Each row is a point on a tangle of strands that fork and nearly touch. The rows are in no order.
Points whose rows are less than 90 apart are linked; no others are. Some points are linked to none.
<1612>: [ 31 -18  31  15  20  13 -22 -15 -18  51   1  -4  21  -4  17  -3   7   6
 -15 -29  40  14   0   4 -15 -31]
<1390>: [-26  14 -13  48   8 -16 -29  -9 -10  27   9 -22  13 -25  51  14  16  25
 -54  27  42 -30  73   9  37 -64]
<910>: [ 49   1  28  26  40  43 -66  26 -22  31 -50  22  -9 -12 -18   8 -34  38
  51  -8  34  39 -51 -16   4 -18]
<29>: [  3  -4  28   2  18  21  10  -8 -32  22  43  20 -28  14  28   5   5  -8
  -6 -35  13  14   8  -3   9 -35]
<1695>: [  3 -10  14 -31 -16 -17   8 -34 -41 -44  14  -7  -8 -29  43  -8   4 -26
 -25 -59 -12   6  -5   7  -7  -3]
<530>: [-30  -8 -64 -29 -33 -13  10  43   0  -9  30  12 -56  -7  18  -7 -26 -23
  24  23 -37  23   1  16   3 -25]
<65>: [  1 -19 -21  -9  -8   8 -26   1 -53 -64 -19   4 -24 -32  27   0 -57  11
  25 -46 -24  12 -33 -13  10 -12]
<680>: [ 11  -7  50  27  52  43 -37  -8 -48   4  -9  20 -23  -4  14  32   2  46
  18 -40  62   1   2  -2  36 -52]
<274>: [ -9  26  29  10  27  18  18   6  35  14  11  22  15  60 -34   3  10  15
   3  63   3 -44  38 -18   5  24]
<281>: [ 33  15  51  10   9  -5  13 -19  25  17  -2  -4  35  15 -24 -28  43 -13
 -52   7  -5 -17 -20   7 -12  43]
<888>: [ 18 -16  -6  25  29  30 -57  16 -35   1 -24  14  -9 -21  -7   2 -40  25
  39  -9  18  16 -42  -1  -1 -25]
<897>: [  5  -8  -2 -36  -3  12  12   7  19 -31 -26  -8   4   7 -41  -5  -7 -31
  41 -31 -43  10 -65 -14 -44  60]
<63>: [ 56  -2  45 -19   5  16 -15   2   5  28   6   0  30  72  -9  30  13  30
   9 -31   3  -4 -25  15 -37  12]
<1489>: [   7   15  -10  -17   14    6    8   -5  -39 -104  -51    1    5   25
   -4   68  -30   27   68  -39    4  -26  -23  -28    2    1]
<306>: [ -8  -6 -59 -42 -97 -33  11  33   8  -6  48 -12 -23   8  62   0   7  -2
 -26  -7 -36  39  36  21   3 -18]
<1057>: [-16  24 -72  13 -63 -47 -14  25  -7 -26 -10 -35  -6 -54  43 -29 -27  27
 -37  57  -1 -10  58  20  47  -9]
<348>: [-31  11   1 -32  23  11  57 -13  26 -41 -46  10  32  38 -54  34  -9  -7
  80   2 -16 -30  -1 -38  -4  49]
<321>: [-12  12 -85  -4 -32 -29 -16  40 -20 -55 -13  -1 -16 -25  22 -20 -57  14
  16  52 -13 -14  26  15  25  -1]
<1691>: [ 46  -2   8   4   8  38 -26  29 -27  -7 -21  16 -22  32 -26  35 -51  41
  73 -17   3   6 -39  -9 -16  -2]
<1356>: [-17 -11  30  10  18  19  11 -24 -23  43  48  20 -27   8  52   2  23   7
 -30 -35  44  11  41  -9  21 -72]
<448>: [ 24 -12  17  -7 -33 -16  -1 -40 -36  -7  33  -3  23  27  72  12  20  30
 -63 -33  39 -25  55  11   5 -44]
<1253>: [  2  10  15  40 -53 -42  25   9  50  36  26 -19  31  16 -43 -25  56  -3
 -55  34 -19  -7  -7  20 -21  49]
<351>: [ 52   6  55 -34  -3  11  14 -23   7   0 -29 -21  41  38 -22  28  38  -8
   6 -64  -3   7 -47  17 -42  51]
<1062>: [ 42 -25  81  11  43  23  -7 -59 -16  43 -55 -22  26 -58  12  -9  32 -35
 -41 -30  68  30  -4  16   5 -12]
<1428>: [ -5   4 -26   4   5  16  11  52  41  35  14  21 -12  33 -31 -20 -12   9
  24  73 -13   9   4 -10  -8  10]
<1692>: [  1 -26  -7 -18 -66 -15  -4 -20 -23  25  52  -1  -5 -10  78 -27   3  13
 -63 -42  31  20  63   1  18 -66]
<1778>: [ 46 -17  39   1  -1  14 -12  15  38  97  29  16  16  39  -9 -23  33  10
 -20  -6  12  41 -26  -9 -31  17]
<1774>: [  0   9   1  39  40   9 -25   7   0  -7 -35  -9   8 -36 -24 -22 -25  -4
   6  46   7 -16  -6 -18   5   4]
<622>: [ -6  13  24 -40   4   3  20  -7  27 -28 -10  -7  19  38 -23  34  19  -9
  29 -16 -28 -21 -22  -1 -30  40]
<1069>: [-41  14  26  14  37   7  23 -33  18  29  16  11 -30 -54 -10 -40  22 -47
 -39  31 -26  -2  21 -33  21  -4]
<1569>: [ 12  -2  -3  27  24   2 -41  -2 -26 -19 -18  -9   5 -19  -8  -8 -19  11
   4  10   1  -9 -30   4 -13  -4]
<462>: [ 24  22  45  -1  49  19  -3 -11  11   4 -28  30  21  11 -37 -22   4   1
   6  27  -9 -10  -9 -25  -7  63]
<937>: [-29   4 -26  11 -53 -21  41  28  80   8  13  -7  30  24 -57  -2  42   0
  -1  43 -31  -8   1  17 -26  76]
<162>: [-40   8 -57  12 -34 -52  42  13  25 -35  -5 -30  15  -7 -35 -20 -24 -10
   3  41 -31 -35  12  29   8  42]
<150>: [ 24  -2  82  25  63  61 -47 -16 -14  44 -45  15  -4 -34  -4  21  14  31
  24 -50  89  34  -9  -4  32 -49]
<1170>: [-13  14 -18  40 -51 -49  16   6  38  37  31 -33  11   2 -20 -22  37   1
 -44  48 -21 -17  11  27 -12  18]
<1679>: [-31 -18 -61  -7 -38 -24  21  38  44 -13 -11  -9   5  -9 -59 -21 -23 -27
  35  35 -47   9 -53   6 -20  52]
<1082>: [ 26 -21 -10  -4 -24   1  -7  26   2  25  28 -16   5  39  -8  12  10   2
  -6 -22  -1  10 -27  19 -36  -5]
<645>: [-47  -4 -15 -25  23   3  55  -3  25 -35 -27  30  31  12 -60   0 -27 -26
  80  23 -33 -34  -2 -21   2  42]
<568>: [  5 -19  18  22  24  12 -30 -16 -26  34  -1  -7   3 -18  45   9   0   6
 -23 -39  58  28   3  -1  -5 -67]
<401>: [ 20   2 -44  19  -9   7 -23  66 -30  -3  26  13 -20  60  50  45 -26  55
  38  18  26 -11  39  15  22 -52]
<172>: [-23   1 -20 -33  10  39  37  12 -14 -33  16  43 -45  47  -2  58 -13   1
  75 -31 -11  12  13 -37   8 -29]
<1233>: [ 13  21  49  24  35  -8   5 -38  32  41 -11 -11  21 -20 -10 -27  44 -19
 -55  27  10 -11  10 -13   0  20]
<887>: [  6   2 -32   3  -7 -13  -9  20  10 -38 -34   0  28  32 -32  16 -32  23
  44  23 -15 -26 -24   5 -20  30]
<987>: [ 18 -31 -14 -23 -46 -39  14 -19 -25 -28   9 -27  -1 -26  13 -23  12 -27
 -36 -72 -28  36 -53  26 -30   8]
<1475>: [-16 -29  38  33  44  20 -33 -28  12  49 -12   1  12 -56  38  12  12 -14
 -30 -29  58  25  14 -11  19 -73]
<1262>: [ 33   1  16 -21 -22   3  -9   3 -35 -36   5  -2   3  71  42  62   8  33
  11 -69  21 -16   7  -3 -12 -17]
<1096>: [ 28   5  22  -2  24 -10   4 -30 -18 -42 -14 -11  21   5 -10  14   3  -6
  -4 -22  -6 -31 -16  17 -10  18]
<1145>: [ 26  -2   6 -16  10  37  -7  35 -11   0   9  26 -27  45 -12  40 -21  14
  70 -34 -16  22 -38 -26 -15 -10]
<905>: [ -4   9 -23 -11 -35 -19   2  10 -11 -27  14  -8  -3  35  24  16  -5   8
 -10  -2 -20 -28  21  23  -5  -4]
<860>: [ 60 -15  60 -34  -2  26  -9  -4  23  70   3  20  15  34 -16 -15  30  -3
  -1 -40  11  40 -43  -2 -31  26]
<1330>: [-21 -21 -41  30 -14 -13 -37   1   5  45   3 -21  -9 -77  48 -19 -11 -13
 -42  16   4  28  10  -6  12 -58]
<345>: [-28  -5 -27  -4  -3   5  13  -7 -19 -10  39  15 -60 -48  22 -28 -10 -43
 -14 -16 -38  14  -1 -21   6 -31]
<505>: [ -42   11 -103  -34  -86  -62   21   44   38  -44    4  -26   -2   -1
   10   10  -21   -6   29   51  -22   12   31   35   13   35]
<72>: [ 11  -7   3   1  14   5  -9   6  19  15 -24   4  -6 -53 -37 -65 -10 -31
   0  14 -34  31 -67 -28 -15  59]
<3>: [  8   7  60 -12  21   7  29 -43 -27  -5  35  13 -11  44  24  37  39   7
 -17 -49  25 -29  37  10   8 -19]
<66>: [-32  18   9  44  20  -8 -12 -22  33  46  12 -21   9 -54  16 -16  25 -17
 -52  46  -1  -2  32 -13  19 -30]
<130>: [-57  19 -50 -57 -46   0  41  37  43 -21  30 -15 -21  57  13  40  47 -37
  31 -20 -32  23  25   9 -31   2]
<1805>: [-36 -11  -8 -11  19  10  18 -14 -10 -25  16  17 -54 -54 -11 -37 -25 -50
  19  -1 -48  10 -17 -19   8  -2]
<1824>: [ 14   0  31   1   4  22  -9  21  46  86  29  33   1  17  -8 -48  26  -4
 -29  20  -7  40 -16 -26 -19  29]
<1599>: [ 11  -2  72 -14  39  18  10 -48 -29  15  -1   3 -13 -21   5 -11  22 -35
 -18 -37  14   6  -6   0   1   7]
<1385>: [ 14 -24  63  16  41  25 -36 -47 -11  34 -43  -7  22 -49  31  24  13   4
 -23 -43  92  36   1   3  28 -58]
<1231>: [ 49  15  69  31  60  25 -47 -37 -32  10 -66 -11  38 -44 -10   2   6  10
   2 -11  43   0 -15   1  24  -4]
<402>: [ -4  17  -9  12 -17 -27  21  -7  15  -4  22 -22  23  15 -20 -11  23   8
 -29  33 -19 -40  12  23 -13  26]
<1037>: [-13  22  43  26  39  -7  25 -22  28  16  -4  -1   4 -44 -24 -54  35 -31
 -49  45 -21 -14   9 -33  17  33]
<454>: [-33  12 -11 -17  10   1  37  -1  15 -18  21  20 -23  39 -15  17  -5  -6
  19  28  -7 -32  33  -5   9  -5]
<16>: [-13  29   0  19  -3 -44  36 -20   7 -46   9 -36  27  -1 -20 -15  20  -8
 -45  18 -17 -58  13  25   4  48]
<300>: [  4 -15 -67 -31 -94 -41   7  49  11  17  44 -27  -6  31  42  16  19   7
 -16 -17 -25  40  14  46 -21 -18]
<760>: [ 31 -31 -16  -3 -68 -30  -6  23  12  40  36 -25  23  34   1   7  40   8
 -34 -33   4  24 -29  40 -48  -6]
<437>: [-19 -17 -31  -9 -44 -11  -8 -13 -22  27  49   8 -33 -36  70 -34  -2 -13
 -44 -26  10  33  39   0  10 -75]
<809>: [  0   2  40   6  26  22   2 -31 -51 -16  31  15 -11  22  42  29  22  17
 -20 -40  35 -25  52   1  31 -37]
<1616>: [-36  -7  11  29  25  22 -19  -9 -15  39  29  20 -23 -29  60   7   2  14
 -22 -21  37   4  54 -17  37 -78]
<412>: [-59  25 -51 -52 -36  -4  51  12   9 -46  18   3 -20  45  21  37  11 -36
  36 -22 -26   8  34 -20  -5  -5]
<1643>: [ 12   3   0 -10  -3   2   8   7  18  -3  17  -7   8  25 -23  11   2  -1
   9  -4 -29  -8 -16   6 -27  21]
<778>: [  1  -9   1 -17  14   4   9  -4  -3 -53 -36  -9   8 -18 -37 -15 -32 -19
  36 -16 -26  -7 -47 -13 -14  46]
<1669>: [-23  -5 -55 -32  -2  22  25  39 -15 -39  -1  27 -42  38  -9  46 -42   2
  90  -3 -11  15  -3 -25   6 -18]
<476>: [ 14  19  13  44  20 -15 -15 -17 -14  -6  -8 -32  24  -5   1  -3   7  20
 -31  24  25 -48  26  15  14  -7]
<1699>: [-19  -2 -52 -10 -23 -18  12  30  39 -27 -10  -2  28  47 -44  13  -2  -3
  45  39 -18 -13 -14  22 -19  38]
<220>: [-38  18 -21  25  -9 -21   3 -20 -12  -6  16 -17 -26 -45  27 -25  -1  -4
 -40  27 -11 -25  52   3  39 -34]
<68>: [ -7  -8 -50 -12   0  13 -12  42 -34 -45 -11  28 -37  22   9  36 -53  29
  65   4   2   8   2 -13  14 -31]
<1452>: [ -6 -12  -4   0  -2  22 -11  11 -40   6  29  27 -47   5  53  12 -18  22
   4 -25  15  13  27 -11  22 -55]
<1215>: [-40  23 -14  22  16   3  33   9  34  21  22  19 -20  16 -27 -13  -1  -5
   0  81 -11 -30  62 -10  22   6]
<709>: [-38  22  -2  -2  11  -8  52   0  41  -5  28  17   4  51 -38  12  13  -9
  -1  57 -17 -42  50   2   6  29]
<1749>: [  2   1  32  22  27  36 -18 -13 -45   1  17  21 -16   7  38  31   2  38
   0 -38  63  -5  47   3  46 -66]
<1531>: [-14  -9 -36  34 -25 -17 -16  11   7  63  33 -24 -17 -38  32 -14   7 -12
 -40  30   3  31  18  11  13 -59]
<46>: [-15 -24 -37  -7 -41 -15   8  31  43 -13  -4 -13  23 -11 -49 -15   0 -23
   8   2 -53  26 -63  11 -50  62]
<1809>: [-20 -12 -14 -10 -16 -13   7 -22 -19   7  43   4 -40 -27  42 -28   7 -24
 -48 -13 -21  16  25  -8  11 -43]
<732>: [ 13 -15  14  15  17   5 -20  -6  12  36 -19  -5   3 -67 -11 -49   2 -29
 -22  21 -19  41 -53 -34 -15  12]
<616>: [ 30 -29  53  28  37  28 -58 -23  31  75 -57   1  41 -50  15   6  15   4
 -28   4  54  41 -19 -17  -9 -17]
<1610>: [ 43 -30  62   7  27  21 -26 -55  31  66 -60 -14  36 -62  12   4  26 -23
 -43 -16  77  41 -14  -2  -9 -22]
<1790>: [ 50   7  50  25  57  40 -70   2 -20  36 -56  -2  21 -32 -12   5  -9  32
  18  -8  47  23 -34  -7   0  -5]
<1473>: [ -3 -11 -17  20 -27  -3 -39  12 -37   5  15   3  -1  -1  74   1 -12  38
 -33  -1  36  -5  54   8  41 -60]
<385>: [-22  23 -82  -7 -43 -42 -11  39  -9 -34   8  -2 -35 -32  35 -22 -41  26
  -3  59   0  12  64  23  49 -18]
<249>: [ 64  12  74   7  37  23 -24 -34 -43 -20 -34  -7  26  16 -13  27  12  20
   4 -49  46 -21  -8  24   8  10]
<259>: [ 29  -6 -21  23   5 -12 -29  13  14 -19 -51 -31  37 -18 -57 -30 -40  13
   7  32 -14  -5 -65   6 -31  57]
<422>: [ -5  -6  20  -5   5  18  16   8  23  48  32  21 -18   7 -22 -26  18 -15
  -2  19 -24  20 -18 -16 -20  15]
<1297>: [-18  32 -52  10 -46 -54  16   4   4 -26  16 -21  -5 -23  26 -18 -15  22
 -46  55 -18 -36  59  17  39   5]
<1366>: [ 53  30  75 -16  49  24  -1 -38 -38 -32 -35  16  -3  22 -24  41  11  10
  23 -37  14 -31  -1   1  13  24]
<375>: [ 56   3  44   2  32  23 -36  -9 -33  -9 -46   1  15  -5 -34 -15 -14  18
  23  -7   8   4 -41   1  -8  35]
<1300>: [ 11  21  58 -35  13   6  35 -26  36 -27 -24  -5  49  29 -40  24  36 -14
  22 -23 -18 -30 -21  -2 -23  81]
<139>: [-23 -12 -40 -29  -5  20  14  54  20 -12  19  22 -36  41 -14  27 -15 -20
  69   6 -25  19 -14  -9 -13 -14]
<1676>: [  2 -12 -24  -8  21   5 -15  -1 -40 -56 -36   0 -11 -30 -12  -3 -58  -7
  34 -18 -22  -6 -41  -7   0  10]
<1476>: [ 47   9  90 -26  45  44  29 -46 -35 -11 -16  25 -23  23 -24  38  25  -3
  33 -60   8  -4  -5  -2  17  19]
<1278>: [-38  -5 -30   9 -41 -42  47   5  48 -15  12 -15  13  -4 -48 -20  21 -23
  -8  33 -43 -27  -1  18  -4  60]
<916>: [-35  -8 -70 -27 -68 -36   9  32  -6 -14  36   0 -47 -14  36 -26 -14 -22
  -6   0 -46  28  16  12   3 -18]
<1079>: [ 15 -19   6 -24 -22   0   0  12  34   0 -16   2  20  -2 -48 -33   8 -16
  20 -18 -44  28 -79  -2 -47  79]
<59>: [-31  24 -31 -28  -3   5  45  29  27 -29  13   7  -3  69 -20  39  -5  -3
  52  41  -1 -27  26   2   1   2]
<1236>: [-46  19 -70 -33 -28 -19  38  42  39 -39  -7 -14  11  52 -17  39  -3 -10
  56  38 -14  -7  11  19 -19  20]
<1223>: [-45   2 -63  -6 -12  -8  10  27 -12 -15  22  13 -52 -30   9 -17 -44 -20
  20  47 -24   5  25   2  31 -24]
<1751>: [  9   3 -69 -11 -59 -34 -27  43 -28 -45  -5 -16  -4  -5  49  -6 -38  26
  -3  24 -14   0  14  26  13 -19]
<1416>: [ -1  24  27  18  53  21 -14   8  16   5 -34  22   6 -17 -43 -30 -15   4
  10  49  -4 -18  -1 -28   7  37]
<1309>: [  3  -9  -5 -28  -1  43   6  41  21  14  13  23 -23  50 -27  31  -9  -8
  78 -15 -25  44 -32 -23 -25  10]
<1788>: [ 19 -31  -3 -37 -18  -8  -3 -28 -52 -28  -1  -7 -18 -37  29 -15  -6 -28
 -14 -78 -28  25 -47   0 -13   5]
<791>: [  1 -28   6  14  14   0 -30  -7  -7  39  -4 -17 -10 -69  16 -32 -10 -30
 -21  -9   3  45 -48 -15 -17 -36]
<1305>: [ 24  -6  49  36  50  31 -47   2  25  87 -33  10  25 -16  15  13  11  16
 -12   6  56  23   0 -22   3 -32]
<507>: [ 37 -10   6  18  14 -12 -32  10  17  -3 -42 -10  24 -42 -46 -46 -16   0
 -12  17 -27  10 -60 -15 -17  55]
<86>: [ 12 -11  48 -20 -18 -14  42 -31  24  26  40  -2  18  29 -17  -5  71 -22
 -40 -26 -15   7  -9   7 -34  34]
<579>: [  7  10 -14  46 -17 -34  -8  -7  28  54  11 -41  20 -23  -5 -23  19   6
 -53  62  -4  -2   7   4  -7  -5]
<1065>: [-36  17 -17 -46  13  19  54  -4   5 -58 -17  15  -8  39 -25  47 -18 -13
  82 -10 -13  -9  -7 -37  -9  17]
<1294>: [ 27  22  10 -13  16  14  -6 -21 -43 -80 -43  -5  15  28   9  52 -11  27
  36 -62   6 -37 -24  -6   1  10]
<719>: [-12 -19 -22  21  -3  -1 -27 -11 -28  26  12 -14 -26 -63  33 -21  -7 -10
 -27 -12   0  29 -16  -8   0 -53]
<319>: [ 11  -4 -50  20  -3 -27  -5  24   5 -44 -43 -29  42   7 -48 -13 -40  25
  29  36 -14 -32 -37  22 -17  44]
<1514>: [-52  -1 -19 -16  24   1  43 -13   0 -41   2  18 -19 -31 -38 -31 -28 -37
  36  18 -42 -12 -10 -21  16  17]
<1111>: [ 32 -21  75 -20  25  19   5 -58 -37  13 -16  -9   1 -46  10 -16  30 -33
 -47 -49  44  18 -10  25   3 -17]
<980>: [-43  31 -10  36  30   5   5  -3  22  22   8  -3 -11 -25 -10 -24  -6 -10
 -11  95   4 -34  52 -11  31 -14]
<955>: [-45   8 -65   8  -9 -29  19  11  -5 -29  12  -5 -40 -60  -8 -43 -37 -25
  -1  38 -39 -20  25  -8  31  -3]
<957>: [  4  -2   9  -8  -5   2  -3 -11 -21  -5  24   3  -9  41  28  20  10  12
  -6 -25  -1  -7   6  15   5 -25]
<893>: [-23  24  20 -21  22  37  46  -3   3 -16  15  39 -40  63 -22  41   6  -9
  62 -17 -17  -8  10 -37  -2  -3]
<342>: [ 11  -7   4  -7  17  14   6  14  41  -7 -47  33  26  24 -53 -32 -29   7
  44  39 -20  -3 -31 -24 -22  80]
<752>: [ 22  16  85 -13  50  36  18 -47 -42   0  12  26 -18  19   5  38  36  -2
  -2 -44  34 -13  20  -4  16  -8]
<1763>: [ 12   4  25  14 -16 -25  15   3  47  17  -2  -2  42  16 -46 -28  44  -6
 -40  33 -20 -20 -24   6 -29  77]
<1470>: [-33   8 -38  13   6 -18  19   7  22  -6   9   1 -12 -34 -32 -42 -18 -22
  -2  56 -32  -8   8  -3  11  18]
<1424>: [-45  17 -45 -32 -24  -6  38  11  -6 -44  33  14 -35  24  29  18 -13 -13
  15  -7 -35  -6  37   2  15 -12]
<805>: [ 46  -2  33   2  11   9 -19 -15 -24  22   6  -2  22  38   4  13   3  21
 -11 -34  41  -5 -24  15 -26  -7]
<1632>: [ -7   9 -25  53 -19 -23 -20   7  38  84  15 -36  15 -37  18 -11   4  -7
 -59  58  10  22   9  -5  -4 -43]
<1296>: [-34  13 -14  46  -7 -30 -23 -21  19  52  16 -40   4 -53  43   0  22  -1
 -65  45  28  -9  62   1  35 -58]
<317>: [ 10  -5 -14  -8 -12  -2  -3  30  58  17 -29  31  23  21 -44 -45   2  19
  13  48 -36   6 -32 -12 -37  93]
<763>: [ 23  -4  38   2  -1 -10   0 -60 -34   1  13 -17  34  12  36   5  30  19
 -73 -43  60 -25  27  29   0 -25]
<626>: [-13  -6  -9   6 -42 -11  15  46  76  33  -3  19  24  32 -49 -28  26   3
   6  46 -32   5 -15   4 -27  79]
<336>: [ 49  -2  52  10  12   0  -8 -39 -31   7   3 -25  44  40  13  22  21  18
 -39 -34  46 -34   3  29 -13 -13]
<1298>: [ -8   2 -22  14  15  -5   3  32  42  31  -4   4   6 -12 -50 -41 -21   2
   8  73 -23 -10  -3 -13   2  37]
<1157>: [ -7   1 -10  -8 -10   8  23  38  40  31  31  13   6  71 -27   6  12   2
  16  53 -14   2  14  10 -17  18]
<649>: [-11 -20 -35  -4  -2  -4  19  27  34 -18 -26   7  22  -2 -62 -34 -29 -10
  45  31 -39   1 -41 -14 -17  60]
<288>: [  9   0 -15  -5 -57 -31  -5 -22 -26  23  50 -10  15   2  62  -1  16  25
 -75 -11  35  -5  62  13  14 -47]
<1142>: [ 28 -18  63  11  40  31 -60 -26 -28  26 -52  -2  11 -27  23  24  -1  38
   2 -67  96  26 -21   6  28 -71]
<784>: [-22   9 -94 -37 -87 -51   6  54  36 -17  22 -27  -8  16  13  16  11   1
  10  29 -26  26  25  44  -4  29]
<1738>: [  8   3 -23   0 -30 -23 -28  -9 -51 -79 -15 -11  11 -26  40 -13 -36  25
 -27 -24  -6 -30  25   5  30 -10]
<1187>: [-43  16  21  18  35  -1  13 -35   7  37  33  -1 -27 -52  21 -17  32 -30
 -47  25   4  -4  45 -21  28 -42]
<712>: [-31  14 -24  68  32 -11 -56  -3   6   6 -36 -37  19 -68  26   0 -14  22
 -27  49  26 -26  26   1  39 -29]
<1551>: [-44 -12 -25 -14  21  -5  58   1  31 -28 -14  22   9 -14 -56 -34 -31 -26
  37  43 -37 -27   4 -19  15  43]
<417>: [ 42 -35  10 -28 -47 -31  -9 -32 -31 -20  -4 -29  34   9  12  13   9   1
 -27 -71  12   8 -56  43 -48  21]
<1132>: [ 57   2  64 -28   8  18  -3 -13  -8  32  -5  11  26  45 -18  11  26   5
   2 -42   2  17 -42  12 -33  45]
<559>: [ 29  19  61 -15  29   5  25 -18  23 -11 -33  11  29  13 -43 -10  12 -13
  -3  -1 -21 -30 -23  -7 -18  85]
<199>: [-16   3  29  -2  36  34  19  -8   2   8  23  33 -29  -6 -25 -18 -10 -23
  21   5 -28   2  -9 -27  -5   8]
<492>: [ 33   7  47  28  44  15 -39 -28 -44 -12 -34 -17  16 -18   6  10  10  17
  -7 -26  46 -24  -8  23  10 -14]
<43>: [ 21  17  25   9  16  23  -8  27  30  43  21  19   9  72 -18   1  18  24
   5  33   1 -17  21  -2 -14  24]
<1035>: [-45  16 -40  30  10  -8  -4  10   7  15  24 -11 -26 -29   9 -21  -8  -6
 -24  59   1 -19  39  -4  24 -37]
<1318>: [  4  -5 -65  -5 -46 -28 -14  36  -8 -21   6 -16  -3  23   9   7 -19  13
   0  15 -18  -3 -12  25  -7   0]
<615>: [  0  -9 -42 -28 -22   7 -19  22 -45 -64 -13  16 -25   7  29  23 -48  10
  38 -30 -16   5 -13 -10  -4 -20]
<87>: [  0  20  30  -2   7  -9  19 -35 -47 -61   6   2  11  17  31  16  11   6
 -28 -19   8 -58  43  10  20   4]
<1024>: [ 30 -34  -8   3 -53 -46   2 -14  -8 -20  -6 -47  30  -9   4 -11  15 -13
 -40 -57 -12  17 -60  31 -39  31]
<188>: [ 20 -11  69  24  63  46 -45   0   1  63 -18  31  -6 -22   8  19   8  26
   9 -24  62  36   0 -28  24 -52]
<751>: [ -9  12  45 -27  35  31  39 -14   6  -7  17  42 -20  30 -30   8   9 -12
  27   2 -17 -17   6 -19  -1  20]
<1244>: [-11 -16 -33 -13 -79 -37  12  30  23  28  51 -15   2  45  16  15  34  -8
 -26 -28 -18  30  -7  42 -39   1]
<1668>: [-37   4 -13 -30 -31 -14  34 -16 -11 -20  55  10 -38   9  34  -6   9 -23
 -31 -16 -40  -5  34   0   7 -14]
<441>: [-46 -11  11  39  44  29 -45  -5   3  32 -13   7  -7 -58  52   8   1   5
 -14 -10  41  19  30 -23  48 -86]
<499>: [-37  10 -98 -16 -52 -65  36  25  26 -57 -10 -21  17 -15 -19  -2 -42 -12
  24  55 -20 -21  15  31  15  28]
<902>: [-29  13 -57  15 -13 -31 -16   2 -24 -25  11 -22 -21 -67  43 -32 -18 -10
 -42  19 -19  -3  42  -9  38 -27]
<1058>: [ 51 -11  19 -19 -15 -16  -8 -16 -14 -17 -23 -20  40  25  -3  16  10  -1
   1 -51   0   1 -58  29 -44  25]
<243>: [ 16   9  63  16  72  52 -12 -24 -36   5  -8  41 -37 -10 -13  19   4  26
  34 -30  39  12   4 -23  43 -29]
<1461>: [ 16 -34  -5  33  21  25 -62  29 -36  32  -6   2 -12 -14  39   8 -24  48
  13 -35  52  28  -9  -7  24 -77]
<140>: [ 14 -11   2 -13  10  33 -14  12 -44 -17  21  26 -52  21  28  38 -18  18
  37 -54  13  16   5 -13  12 -42]
<772>: [-22  13 -34 -41  -3  15  22  -1 -17 -71 -48   0   1  38 -11  59 -25   8
  80 -43  -9 -11 -21 -29 -20   8]

A fork is a point with three links, a tip a point with one. Leave the first point through the second and follow the links. Name the first fork or tip that comes.
<1231> / <492> | <243>
<910> / <888> | <709>
<1294> / <1489> | <1809>
<1278> / <937> | <1669>
<1297> / <1057> | <29>
<1170> / <1253> | <1390>
<1809> / <345> | <1294>
<897> / <1079> | <784>

A fork is a point with three links. Follow the links from the first point to the second and name the forks in between, in order.
<43> / <72> | <709>
<1751> / <336> | <29> > <1475> > <805>
<1805> / <1778> | <1809> > <805> > <1132>
<345> / <616> | <1809> > <805> > <1475>
<139> / <645> | <1669> > <1132> > <805> > <1809>
<1305> / <1692> | <1475> > <805>
<1024> / <65> | <1132> > <1669>
<1691> / <441> | <1669> > <1132> > <805> > <1475>
<893> / <1424> | <1132> > <805> > <1809>

Follow the links from the first point to the second, and from the first to the third. Name the last point that the two ways share.
<417> / <1676> / <1751> | <1132>
<150> / <1057> / <893> | <1475>
<1668> / <1475> / <65> | <805>
<987> / <1489> / <1142> | <805>
